Each row is a point on a landscape with many valleys, with its height.
A ball rolls from a point to the lowest of its 2 nearest points, and stops where none of them is lower. Distance is the straight distance between rows; heights are no part of it.
Nes: [ 91 118  90 100 123 141 128 124 148  52  85 148 159 104 119 158 104 107
  96  52 173 142 165  91 149  67 112 150 112 162 135 143 124 124 132 106
 145 116 132 105 148]  height 368
luz: [141 173 169 108 112 166 133 150 175  78 163 120 145 130 127 111 113  97
  97  99 132 150 133 100 147  95 120 152  94 138 115 127 102 160 151  73
 111 134 121 130 132]  height 449
mafel: [131 159 122  86 130 116  99 136  85 103 126 173 150 165 125 154 112 104
  60  97 135 132 131  96 177  91 117 149 148 141 162 142 149 163 129  99
 153 123 125 119 174]  height 547
zevu: [188 145 181 149 101 142 124 165 143 113 171 185 150 192 166 101 165 147
 109 171  91 134  84 108 165 125 169 179 108  86 123 165  98 203  84 135
 145 123 102 143 104]  height 489
gazu: [102 122 137  89  81 137 160  99 113 121 187  75 141 137 101 192 128 126
 146 150  74 147 133 129 118 107 154  59  96 143 135  99  98 135 129  80
 107 175 122 124 128]  height 579
pif: [173 133 110 143 135 134 116 127 155 137 108 169 111 192 126  86 167 160
 100 127 105 125 136 123 135 141 151 196 163  85  96 153 116 155  79 190
 154 119 124 155 107]  height 738
puvu: [106 145 158 128 110 159 146 119 129 149 218  76 125 132 128 157 123 144
 151 191  89 128 123 122 120 151 170 109  82 112 106 102  86 130 144  66
  82 166 121 120 104]  height 638
Rosis: [117 145 139  69 111 157 132 132 150  63 161 112 170 132 121 145  98  95
  75  77 136 151 137 111 161  88 120 136  93 153 141 126 104 153 153  58
 122 149 138 122 159]  height 421
Nur: [138 174 185 135 107 171 133 162 155 104 197 115 161 111 145  92 101 119
 114 156 108 143 129 111 146 146 148 142  56 124 120 124 126 134 170  58
  85 113 103 112 111]  height 690
tirot: [123  82 130 136  81 124 124 113 132 132 138 117 159 118 124 180 126 140
 167 145  82 137 127 109  98 111 159  98 111 136 151 172  89 146  57 166
 125  64 114 115 100]  height 453
Gon: [127 129 106 124 142 126 143 122 126 126 104 132 135 138 136 114 119 110
 127 115 134 141 124 151 126 128 124 120 127 139 141 122 152 126 126 126
 145 143 135 136 151]  height 263
bim: [104 101 111 118 141 153 134 121 126  87  66 160 141 140 134 181 123  92
 111  53 147 137 115  84 163  57 107 151 164 128 111 145 117 173 113 170
 120 122 139 127 126]  height 459
Bemo: [ 95  88 118 135 108 125 103 112  83 141  80 141 111 118 116 222 126 136
 138 106 128 113 131  89 113  97 118 103 183 108 129 150 109 142  91 178
 111  91 149 116 106]  height 447
gonos: [132 147 143 153 165  98 153 150 109 135  84 135 154  73 185  54 134  88
 154 138 162 136  56 183 173 148  79 101 121 137 174 119 181 103 149 109
 131 150 114 125 150]  height 485
bav: [131 133 108 160 169  73 100 125 125 203  99 146  82 116 128  83 170 194
 152 144 154  77 109 169 116 198 136 130 180 116 125 112 168  68 120 183
 139 103 124 141 134]  height 641
kef: [123 136 124 122 139  88  64 129  83 152 116 170  92 172 118 140 124 215
  94 117 141  91 160  83 121 132 127 164 211 112 126 152 144 123 105 174
 142  73 129 106 130]  height 79
fifed: [126 106  50 109 155 127 154  89 166  66  86 151 151 121 137 102 127  70
  93  76 150 161 168 141 126 105 141 148  91 164 145 125 143 107 129 122
 196 146 143 136 153]  height 624
beg: [115 140 123 133 163  67 108 110  91 205 117 146  72 138 120 136 159 182
 136 143 143  64 106 162 135 176 119 112 201 119 124 108 145 108 133 157
 115 133 136 141 149]  height 623
tudiv: [153 117  91 147 145  90 133 122 128 151 100 125 137 101 156  96 145 137
 148 147 109 127 139 158  94 183 163 113 112 139 152 132 180  67 120 156
 199 120 129 124 121]  height 573
fifad: [174 151 215 189 117 131  96 179 140 158 187 176 130 147 153  74 145 169
 140 187 138  96  71 105 157 150 137 159 130  91 129 154 111 160 133 127
  86 100  95 126 105]  height 293
sal: [156 173 227 187 128 141 115 194 129 155 183 150 142 110 163  63 114 149
 135 199 153 106  72 128 152 148 100 133 113 109 133 133 129 132 149  89
  71 105  97 114 104]  height 336
Subur: [171 116  80 145 144 125 136 106 154 145 140 135  99 152 123  98 168 149
 123 148  86 120 185 151 111 180 192 164  92 123 115 118 155  89 121 126
 192 163 140 148 130]  height 457
Zevo: [104 112 170  93 115  97 109 143  51 128 124 128 133 114 129 224 117 101
 142 133 140 129  71 112 167  89  87  65 155 145 168 132 123 150 139 122
 103 110 132 102 140]  height 516
rupu: [135 142 101 110 146 149  97 114 148 133 134 115  93 159  89 102 111 179
  96 103 135 122 233 127  93 145 152 189 118 128  85 120 133  93 158 131
 150 128 150 132 136]  height 357
Kupe: [148 110  69 134 150 112 162 114 161  75  71 148 181 115 168  85 128  63
 113  91 124 174 135 132 128 121 140 144  94 154 152 150 166 129 102 142
 197 131 119 128 138]  height 640
lozon: [141 113  59 123 162 108 147 107  83 132  56 184 114 178 124 133 180 127
  81  82 128 112  90 141 156 109 137 172 197 108 103 125 145 157  88 198
 173 154 145 152 149]  height 487
gema: [180 144 117 150 136 149 120 121 161 148 153 168  98 201 130  80 165 174
  94 145  86 110 176 130 122 166 189 215 134  91  97 124 113 137 100 155
 162 143 134 176 111]  height 723
Tuvos: [130 173 189 149 126 117 125 167  85 151 168 140 169  95 168  97 118 124
 123 185 140 117  77 132 155 157 121  93 102 139 155 133 169  98 150  81
  98 118  98  94 124]  height 417
guniz: [128 121 147 162  94 136 109 147 155 115 116  85 151  75 137  92  90 147
 163 135 149 141 152 113  68 130 108 129 112 149 126 156 136  90 125 138
 114  37 114  88 102]  height 279
silu: [103  69 148 114  74 109 124 128  98 125 129 102 167 116 126 245 130 120
 159 143  88 138 113  96 107  95 130  57 118 138 161 165  82 150  88 153
  99  73 120 103  97]  height 478
Nutan: [ 79  98 102  89  87 151 107 100 126 101 132 113 114 132  97 231 121 120
 133  79 118 140 164  84 119  71 127 127 158 125 108 133  79 172 101 124
  95 124 147 127 105]  height 412
vem: [152 108  88 117 110 131 136  96 151 101 138 132 155 155 123 173 136 131
 111 125  74 144 165 109 107 117 180 138  94 130 140 154 119 146  82 142
 166 130 123 143 123]  height 401
Nik: [ 91 121 143 106 108 158  94 129 132 116 121 130 109 145 103 189 115 138
 112  75 148 140 156  79 140  65 109 152 158 114 112 134  91 162 124 147
  94 110 153 116 121]  height 430
kape: [138 152 129 107 157 140 122 120 131 138 126 158  87 186  94 120 127 131
  81  87 141 110 141 137 161 113 113 162 166 111  97 104 106 156 147 123
 114 168 151 163 160]  height 582
Futi: [108 140  98 104 135 116  74 124  82 126  93 173  95 167  97 183 121 182
  79  85 146 101 185  79 135 115 108 150 203 118 107 142 136 119 124 164
 135  95 144 112 139]  height 136
tek: [143 118  75 122 138 153 120 100 167 146 132 114  95 152 110  88 135 154
 117 118 107 136 229 146  79 170 173 175  87 123  95 116 129  80 145 150
 182 148 159 148 129]  height 408
pap: [ 74  84 100 100 105 120  99 109  82 115 107 127 116 121  99 250 125 123
 132  88 129 138 142  89 134  72 107  82 168 132 145 129 113 150 117 129
 102 123 142 103 124]  height 432
divo: [ 91  80  86 103  98 157 140  93 153 101 115  91 127 105 108 201 123 116
 156  99 112 145 167 105  97  83 133 119 126 126 105 137  88 153  93 138
 130 129 149 124 102]  height 390
dapo: [117 145 113 113 149 142 111 110 153 152 124 133  63 173  70 100 122 186
 116 112 140 102 213 125  90 160 120 182 165 102  65 104 104 102 138 163
 112 113 164 144 129]  height 309
Sadog: [ 81 121 189 103 118 109 114 126  81 178 171 103  99 125 109 190 124 134
 176 162 135 103  68 154 147 129  85  52 167 122 126  94  94 145 170 110
  64 169 127 129 129]  height 587
rema: [148 126 140 158 132 136 168 119 152 139 160 102 154 107 160 101 144 121
 157 175  94 139 121 151 119 171 165 106  74 120 143 128 147 113 122  91
 132 149 112 126 109]  height 574
Dap: [139 191 156 131 162 145 135 159 124 117 127 157 127 127 151  56 109  83
 100 124 175 135  79 139 183 130  86 135 130 126 136  97 165 132 167  82
 113 158 125 124 150]  height 637
fir: [139 121  53  99 165 137 149 103 157  83  98 160 140 167 120  94 141  81
  72  67 153 145 181 136 142 105 133 185 123 146 121 111 132 129 131 127
 181 166 142 158 160]  height 611
gagag: [100 136 117 110 114 124 130 115 106 137 159  71 110 107  96 127 102 130
 154 145 129 131 144 132  92 146 118  87 117 146 119  97 138  85 162  97
 106 154 127 115 141]  height 604
Bazi: [ 94  69  91 115  83 106 171  94 119 118 136  47 148  74 121 174 137 114
 210 163  76 158 140 148  61 135 151  50  86 147 155 143 119  92  99 140
 139 142 117 116 123]  height 411
zavo: [154 100  74 156 144 114 161  99 160 130 100 121 143 112 154  86 149  99
 141 127 100 158 171 143  96 162 175 137  70 139 124 129 175  85 117 151
 218 141 129 136 124]  height 535
fibat: [124 170 183 161 145 145 118 164 154 144 146 118  95  95 121  34  94 151
 140 151 176 118 102 137 113 155  80 129 141 128 111 104 134 109 163 118
  76 117 112 115 122]  height 664
bibi: [110  89  91 130 135 123 167 105 129 105  83 119 126 103 130 151 122  94
 150 104 124 153 124 139 122  98 120  95 136 142 132 125 122 137  93 146
 134 135 139 135 129]  height 308
zefa: [134 130 177 128  80 129 109 146 142 128 175 124 143 152 123 159 119 142
 127 139 104 128 123  92 128 113 146 121 109 123 148 139  91 153 120 124
 104 101 120 119 115]  height 565
dami: [159 141 172 158 124 131  99 161 123 155 160 160 115 155 136 116 131 187
 129 169 119 102 106 106 129 150 134 145 145 106 140 139 122 144 129 138
 103 110 115 132 119]  height 337
lono: [165 132  86 115 145 100 150 116 115  98 121 173 155 156 151 115 155 115
  82 122 105 140 135 136 141 135 177 160 104 136 161 135 170 126 110 121
 208 161 121 126 160]  height 659
guz: [118 138 173 168 137 139 123 139 111 185 199  88 126  92 139  94 118 175
 163 208 142  87 109 157  98 185 141 108 106 121  96 107 130  78 173  65
  91 128  93 112 102]  height 729
Vaz: [161 115  99 191 163  90 124 123 152 191  81 130 105  92 169  41 169 163
 165 161 130  98 129 181  99 203 173 142 119 120 120 130 167  67 111 207
 178  96 120 150 117]  height 639
Filad: [149  98 118 124 125 122 161 103 104 138 116 130 130 144 141 188 164  86
 150 122 106 134  79 157 156  92 140 104 131 116 136 128 115 174  86 151
 129 151 151 156 111]  height 536
tema: [133 133 148 149 137 159 104 132 168 160 160 122  61 189  79  95 132 207
 124 134 115 103 196 118  98 154 134 195 166  86  68 104  72 123 146 154
  87 108 152 159 110]  height 264
refav: [143 122 120 193 164 105 117 124 155 191  94 113  86  78 144  52 178 176
 183 160 148  94 105 201 110 201 139 119 146 119 116 126 142  78 123 187
 127 110 121 151 112]  height 660
rupo: [117 147 110 117 151 115 125 118  92 137 128 153  99 156 113 145 131 135
  97 127 125 124 129 139 154 140 121 107 154 133 152 102 142 124 133 106
 139 165 135 143 157]  height 307
Rov: [130 126 115  90 154  73 133 126  46 147 121 170 108 161 130 172 141 137
  86 117 139 105  81 138 167 127 113 114 190 144 150 110 172 141 124 124
 148 169 144 136 163]  height 341
Keb: [148  88 104 129 125 112 155 115  94 131  98 155 129 169 141 189 170 114
 129 116  92 131  91 135 143 102 156 137 162 123 129 153 112 174  53 182
 165 134 136 153 122]  height 521
vazuz: [137 138 162 121  92 173 129 136 163 100 183  87 155 143 122 150 122 133
 121 129  74 141 139  92 120 115 150 135  73 117 126 144  88 157 118  99
 102 135 122 136 105]  height 588
Deved: [ 90 119  91 117 153 104 122 114  74 113  64 155 114 127 116 157 106 104
 105  90 173 126 126 119 150 105  90 103 191 152 149 120 155 129 144 128
 127 119 140 104 155]  height 388
Mutop: [ 94 131 157  90 125  88  92 145  50 160 132 147 102 140 108 219 110 129
 116 133 151 109  88 107 161 111  73  68 181 130 147 116 148 124 142 115
  95 108 140 106 148]  height 528
paz: [176 162 159 126 115 126 126 169 127  93 151 191 153 183 171 115 153 123
  71 141 101 139  77 110 192 112 160 176 133 111 138 139 142 195 105 141
 158 136 106 140 138]  height 513
ker: [108  99  88 110  86 120 150  88 137 110 146  38 157  85 123 159 112 110
 177 159  74 176 170 134  66 132 161  86  56 156 132 125 123  83 134 108
 155 134 114 107 118]  height 433
gem: [140 165 174 120 110 166 121 161 201  85 146  97 145 118 129  81 109 129
 117 118 142 155 132  93 122 105 106 172  95 133 100 140  93 141 142 103
  96  97 118 118 103]  height 476
sovis: [106 124 179 103 125 141 140 135 105 116 143 118 105 132 111 183 110  82
 148 125 149 142  75 146 155  93  80  97 146 124 135 113  95 176 141 125
  84 159 149 133 135]  height 566
bisol: [121 113 106 129  94 129 140 115 170  88 125  76 170  89 133 126  99 109
 157 135 102 165 168 119  81 133 153 114  55 156 131 127 151  90 146 106
 163 104 110 113 119]  height 366
netu: [123 128 212 120  90 157  96 153 136 134 204 115 113 157 105 150 116 160
 136 157 109 113 109  97 133 117 135 128 112 104 128 123  67 175 148 120
  59 120 123 126 106]  height 546
gud: [ 91 136 142 106 149  95 108 117  94 178 121 136  64 126  96 141 129 162
 125 120 163  94 115 145 131 154  88  92 196 121 113  72 138 100 157 120
  98 152 158 142 152]  height 612
Dup: [118 154 123 103 108 171 109 135 195  89 128  81 126  88 113  72  87 128
 124  96 141 151 178 112  83 110  97 176  97 139  79 133 100 114 165 110
 116 103 127 114 112]  height 458
gutu: [131 120  69 103 163 167 173  89 156  91 108 158 121 180 107 116 152  57
  82  80 139 145 145 151 151  88 116 159 149 123 111 106 109 167 146 123
 138 202 156 177 158]  height 595
Vud: [168 113  94 132 128 162 158 100 196  98 149 103 168 131 140 116 146 105
 127 145  70 152 187 134  97 147 199 153  45 119 117 132 131 112 106 113
 179 163 132 153 104]  height 488
puf: [106 145 208 112 120 106  84 163  82 137 163 148 105 154 113 177  88 139
 121 129 156 112  81 111 153  95  61  98 165 130 130 120 124 161 169 120
  78 104 129 100 141]  height 541
filiv: [110 109 144 111 134 174 163 126 131 115 123 121 104 150 110 157 125  55
 143 100 139 151  84 152 150  83  82 139 150 114 101 106  90 192 138 133
  85 178 161 157 125]  height 576
dabi: [105 101  98  98 120 148 147 114 153  71 100 135 156 114 133 174 108  69
 118  73 136 159 136 107 137  71 117 113 117 151 136 138 121 153  97 113
 150 123 143 126 130]  height 342
kemo: [ 91 115 133 123 125 179 120 137 149  84  85 139 119 114 111 152 106 100
 138  59 170 132 118  89 134  61  89 159 156 120  89 144  99 166 138 151
  86 109 136 122 101]  height 446
ziv: [126 121 156 109  75 173 149 108 169 126 196  64 126 141 109 164 133 132
 153 173  68 142 136 102 117 132 180 111  68 110 114 117  64 154 118  95
  99 157 119 145  97]  height 614
sasid: [135 145 121 153 155 145 162 122 152 138 142 116 119  81 154  49 129  97
 150 161 150 129 135 182 124 164 138 120  81 135 125  98 174  97 163  81
 136 181 112 143 119]  height 634
dega: [129 136 152 175 130 126  89 129 157 179 138 133  72 148  88  70 132 205
 142 144 144  83 170 118  90 170 129 176 177 104  93 127  93 113 131 176
  91  83 127 154 113]  height 204
gokib: [177 142 118 166 158  82 127 140 112 181 102 141 137  89 185  49 170 149
 144 163 127 103  95 177 121 193 169 128 111 129 144 139 199  71 117 164
 185 116 101 129 112]  height 610
fepen: [137 128 112 146 153 134 157 105 127 171 146  87 112  84 147  90 142 121
 163 168 127 112 132 172  94 191 165 105  75 132 128 103 156  74 153  74
 132 163 120 133 118]  height 609
nipep: [ 93 128 125  87  87 134 135  99 125 132 173  49 123 108  88 169 109 129
 161 158  91 142 149 126  79 126 118  84 114 134 124 106  99 116 138 104
 107 150 132 109 128]  height 605
sunet: [ 97  89 114 143 113  97 121 112 114 164  93 106 114  86 123 139 121 149
 179 145 134 116 134 140  93 143 125  79 146 132 138 142 132 100  85 182
 127  92 127 119 110]  height 272
Lodiz: [149 108  71 120 117 134 151  84 169 100 138 107 146 151 118 162 146 118
 105 119  71 152 204 133  91 144 197 147  73 133 132 134 122 117  95 133
 211 164 132 137 130]  height 442
liv: [103 141 196  85  98 136  95 158 108 113 165 131 119 147 114 202  94 117
 123 112 148 131 100 108 146  83  93 104 131 128 133 129  98 185 148 110
  72 118 137 100 142]  height 553
Mef: [147 164 159 155 142 122 148 162 121 123 131 141 166  75 182  64 116  92
 133 163 135 129  76 152 165 150 114 110  95 142 173 130 174 102 145  75
 132 139 110 111 123]  height 455
vusi: [103 137 133 139 159  81 117 150  84 162  97 117 119  62 142  92 107 124
 144 132 179 115  86 156 144 154  72  69 145 143 169 106 188  81 156 108
 106 118 128 100 154]  height 529
Vof: [129 128 105 123 128 126 101 125 143 118 112 132 133 135 112 134 101 161
 109 111 124 129 194  91  89 118 141 153 121 132 126 146 129 105 121 139
 145  88 135 107 125]  height 242
Vib: [143 178 186 133 103 177  90 171 179 118 166 126 111 148 118  73  87 165
 100 118 159 135 144  90 126 120  93 186 114 109  92 129  94 144 175  93
  65 109 125 119 115]  height 503
rus: [127 114  70 134 175 125 162 100 112 131  41 164 117 144 134 115 166  82
 115  90 136 126  99 146 157 116 115 145 176 129 116 120 153 142 113 183
 157 138 141 163 148]  height 471
molok: [164 163 126 129 131 124 112 153 162 105 129 164 151 164 138  99 133 151
  80 114 105 135 149 100 140 130 142 195 119 111 132 153 134 138 115 139
 156 103 109 136 118]  height 685
finez: [163 102  83 127 146 118 155 122 102 118  76 187 153 183 151 147 176 128
  97 102  98 133  92 133 159 105 164 165 180 115 117 137 145 182  60 201
 192 130 124 153 127]  height 504
Pag: [162 157 107 136 157 141 159 129 147  96 134 151 156 134 166  84 141  86
 108 130 106 149 121 155 150 147 166 137  86 126 153 127 163 130 120  85
 169 175 120 136 135]  height 676
galis: [134  78 172 144  74 137 156 126 155 121 161  91 174 100 132 167 133 116
 195 170  81 141  93 122 119 112 139  86  87 122 142 157  73 150  77 154
 108 107 113 133  95]  height 419
bavo: [122 130  78  89 159 124 132 105  93 125 107 170  95 179 101 147 139 114
  52  78 161 114 157 136 155 105 114 154 172 140 127  94 127 154 148 115
 152 182 156 154 173]  height 571
roto: [159 117 131 178 139 136 130 131 157 156 121 157 103 176 116  84 178 158
 140 143 109 105  92 134 143 130 130 184 188  71  99 149  79 169  98 206
 106 107 122 166 106]  height 749
bogur: [119  99  91 113 108 149 163  87 169 109 123  98 126 130 116 158 145 110
 150 117  99 159 161 136  82 119 158 125 104 127 124 132  97 135  74 148
 138 140 145 162 105]  height 355
lop: [176 141 172 168 107 129 117 158 143 130 131 174 163 154 171 102 147 150
 136 152 104 136  71 110 146 124 141 160 121 101 137 165 112 169  87 175
 150  90 103 133 108]  height 461
gotav: [119 160 167 101 112 163 143 130 119 118 219 101 162 118 129 140 120 110
 109 162  95 148 135 115 137 142 165 112  61 138 117 109 112 141 171  29
  96 162 113 119 120]  height 665
Rabi: [147 184 119 115 167 186 153 150 181  84 124 142 123 159 115  56 128  95
  91  89 164 139 130 133 163  93  82 180 105 132  99  96 113 143 168  89
 113 179 144 148 151]  height 613
vam: [125 137 136 151 140  96  74 131 119 182 113 156  77 161 109 112 134 209
 118 123 141  83 155 107 110 154 120 173 199  92 103 145 122 111 122 185
 107  73 134 143 130]  height 143
zoduz: [122 128 173 142 121 105 112 152 111 168 143 132 131 116 135 140 122 159
 148 174 129 110  91 124 135 147 115  93 148 114 154 140 118 119 122 140
 100 100 111 120 129]  height 374
zadis: [106 109 145  89  99  94 132 127  82 117 132 109 163 124 132 222 121 111
 141 136  95 153  95 104 143  91 118  47 119 146 172 143 124 145 110 126
 112 104 127 102 135]  height 499
dugu: [101  86  74 144 125 122 118 104 102 125  53 155 117 132 107 207 143 151
 127  82 117 114 166  87 120 106 148 135 195 107 131 164 130 140  80 192
 144  93 132 115 116]  height 460
Badon: [156 110 153 151 118 104 124 150 102 145 110 166 154 120 156 140 135 141
 143 140 119 116  73 115 143 116 139 125 152 118 157 177 125 156  70 181
 148  80 113 114 118]  height 434
nibe: [ 93  90  54 145 141 145 133 106 111 104  38 169 106 130 120 177 129 117
 109  63 149 121 140 101 130  89 117 143 188 120 113 143 129 151 109 190
 139 128 136 135 131]  height 473
Lis: [133 124 108 138 120 105 142 125 124 115 134 112 180 100 158 135 126 105
 137 157  90 149 125 140 119 163 159  91  84 140 175 137 163  99 122 106
 167 135 109 110 131]  height 608
Matuf: [ 95 138 119 112 134  93  89 123  90 164 149  85  98  92  94 130  89 159
 143 149 142 118 167 132  82 175 106  78 126 152 124  94 165  51 201  89
 128 132 123  91 155]  height 577
Nenel: [148 116 104 148 137 157 153 112 163 123 163 106 143 120 159  89 130 118
 137 171  92 145 175 153 101 167 196 136  40 122 107 117 158  96 144  83
 159 161 124 139 105]  height 533
niso: [114 127  74 113 173  83 146 111 105 136  62 152 108 120 120  95 158  93
 106  96 166 121 129 163 142 136  98 118 159 158 151  97 181  98 148 140
 173 166 147 136 172]  height 431
faz: [181 174 150 141 127 151 122 149 155 125 172 157 121 183 133  89 139 169
  91 151  91 111 162 105 144 147 169 195  97 108 104 142 105 155 118 111
 134 133 125 151 114]  height 704
faku: [156 162 212 188 116 117 117 176 110 148 167 143 186  79 183  62 120 135
 149 201 148 130  69 128 149 155 124 117 103 124 161 154 169 111 147 107
  95  81  80  95 112]  height 379
molif: [114 137 113  66 101 142 108 133 145  54 131 127 161 129 105 166 100 120
  65  55 139 142 182  75 144  72 117 151 104 150 132 146 107 130 139  72
 134 119 146 121 138]  height 393
soluv: [146 139 172 171  85 149 111 154 179 110 154  93 164  85 145  78 102 148
 162 158 123 130 155 119  83 154 138 128  80 131 115 151 126 100 141 123
 100  62 107  99  90]  height 343
pel: [ 86  51  68 126 107 112 160  75 126 140  89  65 126  69 123 172 143 121
 214 148 106 136 156 162  66 137 154  55 121 135 136 142 129  84  75 168
 157 111 144 119 110]  height 362
surit: [ 98 151 173 143 119 116 128 152  97 170 188  68 136  86 134 127 111 144
 163 192 133 106 101 134 116 162 133  70 100 133 126 111 128  85 172  78
  91 131 104  91 114]  height 748
Nime: [ 86  70 103 127 127 147 171  89 121 121  79  88 104  89 116 169 137  72
 198  99 135 142 111 172 116 101 104  92 149 128 112 123  96 136  99 164
 114 147 146 151 120]  height 335
Rir: [150 153 109 128 136 127 148 134 159  64  88 158 179 131 149  90 124  83
  85  88 142 158 128 115 161 102 130 169 103 136 138 159 145 141 119 123
 163 128 128 136 139]  height 657
povo: [ 92 150 134 122 141  75 101 148  69 163 128  93 114  77 112 125  99 137
 130 143 170 107 125 139 103 150  83  70 149 161 153 109 181  58 175 111
 111 105 128  91 167]  height 549
gor: [ 90  91 177 100 117 139 152 128  82 140 142  79  88 106 115 191 128  87
 190 140 145 131  52 176 144 103  64  73 154 127 114 105  90 163 155 127
  69 180 139 144 131]  height 575
ladat: [166 180 199 159 108 158 114 180 163 107 174 148 168 126 166  75 112 131
 100 165 125 132 110  94 150 142 141 167  82 107 123 151 124 143 148  90
  98  92  95 121 110]  height 708
fol: [119 138 130 143 186  86 143 154 101 179  89 129 118  61 173  64 142 116
 172 132 176  96  60 192 169 159  80  79 150 133 153 115 184  91 148 125
 119 148 108 138 151]  height 506
zud: [ 88 121  48 110 173  98 119 106  91 127  63 159  88 130  96 140 123 116
  93  83 183 101 165 135 134 128 107 133 184 151 121  99 163 107 150 151
 154 151 137 122 175]  height 409
rez: [134 171 223 137  94 157  81 186 144 140 197 128 123 157 106 118  99 187
 114 148 123 111 124  87 141 130 123 162 114 112 110 130  71 148 160 101
  55  95 109 118 108]  height 527
sereg: [142 159 121 111 151 166 147 114 169 116 133 139 105 164 100  78 140 111
 109 100 137 135 144 144 132 121 118 157 136 122  93 101 109 146 154 108
 120 176 157 160 138]  height 596
fup: [150 131  79 114 127  89 144 114 103  95 112 144 185 127 142 142 135 106
  99 134 110 151 151 123 124 146 167 109  85 166 188 136 184  98 138 107
 204 146 116 109 159]  height 636
kis: [115 114  97 105 152 163 159  97 121 110  92 137 103 162 104 160 138  57
 101  66 147 131 107 146 158  69  88 141 169 132 102 104 109 176 142 126
 104 179 174 156 141]  height 584
fovom: [121  54 134 148 119 143 169  97 135 158 102  85 122 104 131 162 167  99
 222 143 116 126  84 188 116 127 111  74 152 119 124 132  85 156  80 182
 113 145 140 165 100]  height 361
Labo: [135 129 141 135  86 179 130 135 200 101 153  65 142  78 120  75  92 129
 169 141 122 164 163 114  71 134 138 163  71 126  97 131 103 101 147 118
 118  93 120 117 103]  height 410
Zenez: [105 128  99  93 142  65 108 132  51 126  93 167 130 125 129 191 128 121
  88 106 154 125 104 109 152 112 100 106 189 147 172 128 162 130 124 126
 154 123 126 100 168]  height 367
rora: [165 150 143 105 129 133 114 150 116 107 123 185 141 202 144 137 135 118
  66  94 134 128  96 109 176  92 132 173 159 120 132 141 129 196 118 135
 151 133 122 139 149]  height 531
ledi: [130 125  91 124 185  99 167 120  96 161  72 145 102 123 139 112 162 109
 136 115 143 113  82 188 168 142 115 109 166 133 133 112 163 128 106 150
 152 158 133 154 157]  height 454
zemil: [ 96  68  75 144 128  93 123  95 105 147  72  84 124  63 126 160 127 122
 183 131 111 140 167 138  74 153 138  70 115 157 150 143 156  71  97 156
 158  88 137 102 125]  height 321
zilen: [161 145 108 160 174 137 175 131 158 106 119 151 153 110 176  36 145  66
 122 152 145 141 109 173 154 158 148 141  73 133 131 115 170 118 153  73
 156 188 123 142 128]  height 658
Tosa: [134 142  86  83 155  98 118 127  81  92 104 186 124 172 111 148 118 114
  53  88 174 117 139 122 170  96  99 139 169 150 148 109 149 144 154  96
 160 146 131 117 190]  height 560
tomi: [127  96 147 144 115  82 103 137  81 170 126 144 142 132 131 189 143 172
 163 157 120 103  80 120 132 123 118  94 166 127 172 161 132 143  87 182
 125  84 118 111 120]  height 406
Nogo: [156 188 136 122 160 155 139 173 146  91 118 179 142 146 137  49 124  91
  69  91 185 143 109 131 188 112  78 177 124 138 119 109 147 155 174  91
 119 160 134 139 160]  height 625
bula: [180 101  68 156 157 117 153  90 147 154 108 133 133 144 155 108 168 131
 135 151  75 139 154 168 108 183 206 150  86 131 134 131 168  98  95 164
 224 174 132 148 115]  height 498
vamo: [125 116 102 112 112 143 111 111 174  92 123  94 150 106 129 135  96 126
 122  93 130 157 198  93  87 117 130 146  86 157 112 143 136  97 137 104
 162  89 135 100 132]  height 300
ninab: [151 160 114 111 138 132 101 137 156  75 119 163 167 156 130 112 116 120
  64  91 153 136 167  99 145 100 134 183 115 149 140 157 149 126 133 115
 173 115 130 118 150]  height 670
burog: [115 105 153 159 103 110 107 137 124 151 131  78 152  73 123 119 102 149
 174 148 143 121 130 136  87 140 113  83 123 143 151 144 128  76 118 146
 107  74 114  92 121]  height 212
gose: [ 81 128 173  98 130  97 108 132  79 188 151 102  62 124  98 162 122 158
 167 132 166  91  88 161 126 147  70  66 202 119 112  87 124 118 162 114
  62 140 144 129 129]  height 598
Lir: [145  76 154 165 111 124 167 117 136 146 134 104 147  98 139 144 155 125
 202 177 109 125  76 159 127 122 134  81 126 125 150 149  85 154  78 170
 110 132 122 144  90]  height 389
loke: [126 113 144 106 104 121 150 114 110 134 153 119 138 153 115 187 130 106
 132 141  89 136 103 131 150 118 136  84 111 124 148 119 100 163 107 110
 115 165 142 147 129]  height 554
Fasu: [118 147 103  90 129 115  96 126 109 124 125 142 125 154 100 162 106 162
  80  93 146 117 191  97 129 106 125 161 152 140 122 135 131 122 134 114
 135 113 142 109 138]  height 186
ved: [112 154 189 168 100 159 101 172 157 170 180  85  95  86 112  54  91 176
 177 176 164 108 121 125  89 146  82 139 132 121  92 114 103 114 172 119
  47  96 108 108 110]  height 681
gubo: [130 150 179 176 109 139  92 151 142 170 186  86 113  86 123  46  94 186
 156 189 153  98 141 125  79 179 135 128 105 116 109 117 128  78 192 101
  72  90 103 112  95]  height 703
Temom: [130 194 187 147 155 150 120 185 130 124 130 146 114 120 145  47  90 120
 104 121 177 128  91 128 159 135  57 135 147 127 120 105 145 124 186  98
  77 115 120 115 141]  height 649

Call two points neighbours if one is among the 2 nearest of the other. Go from one point of each pair to the other, from neighbour to neighbour, staying as low as possible. Name the highest point that can't be avoided.
Gon and kef | gem
fifad and sovis | nipep
burog and kef | ker

Where does a ball stop that starts at each point below?
Keb | Gon
paz | fifad
liv | Gon
gotav | Gon
refav | kef
gema | sovis
gem | Gon
fibat | fifad
Matuf | fifad

For each start below, name every point that the ball comes to, in order.
pif | gema, faz, molok, ninab, Rir, Kupe, fifed, fir, gutu, kis, filiv, sovis
Nur | gotav, puvu, ziv, vazuz, zefa, netu, rez, Vib, gem, luz, Rosis, molif, Nes, dabi, bibi, Gon
Filad | Keb, finez, lozon, rus, ledi, niso, zud, Deved, Zenez, Rov, rupo, Gon
ved | fibat, Temom, Dap, Nogo, Rabi, sereg, kape, bavo, Tosa, mafel, rora, paz, zevu, lop, Badon, tomi, zoduz, dami, fifad
gagag | Matuf, povo, vusi, fol, gonos, Mef, Tuvos, faku, sal, fifad
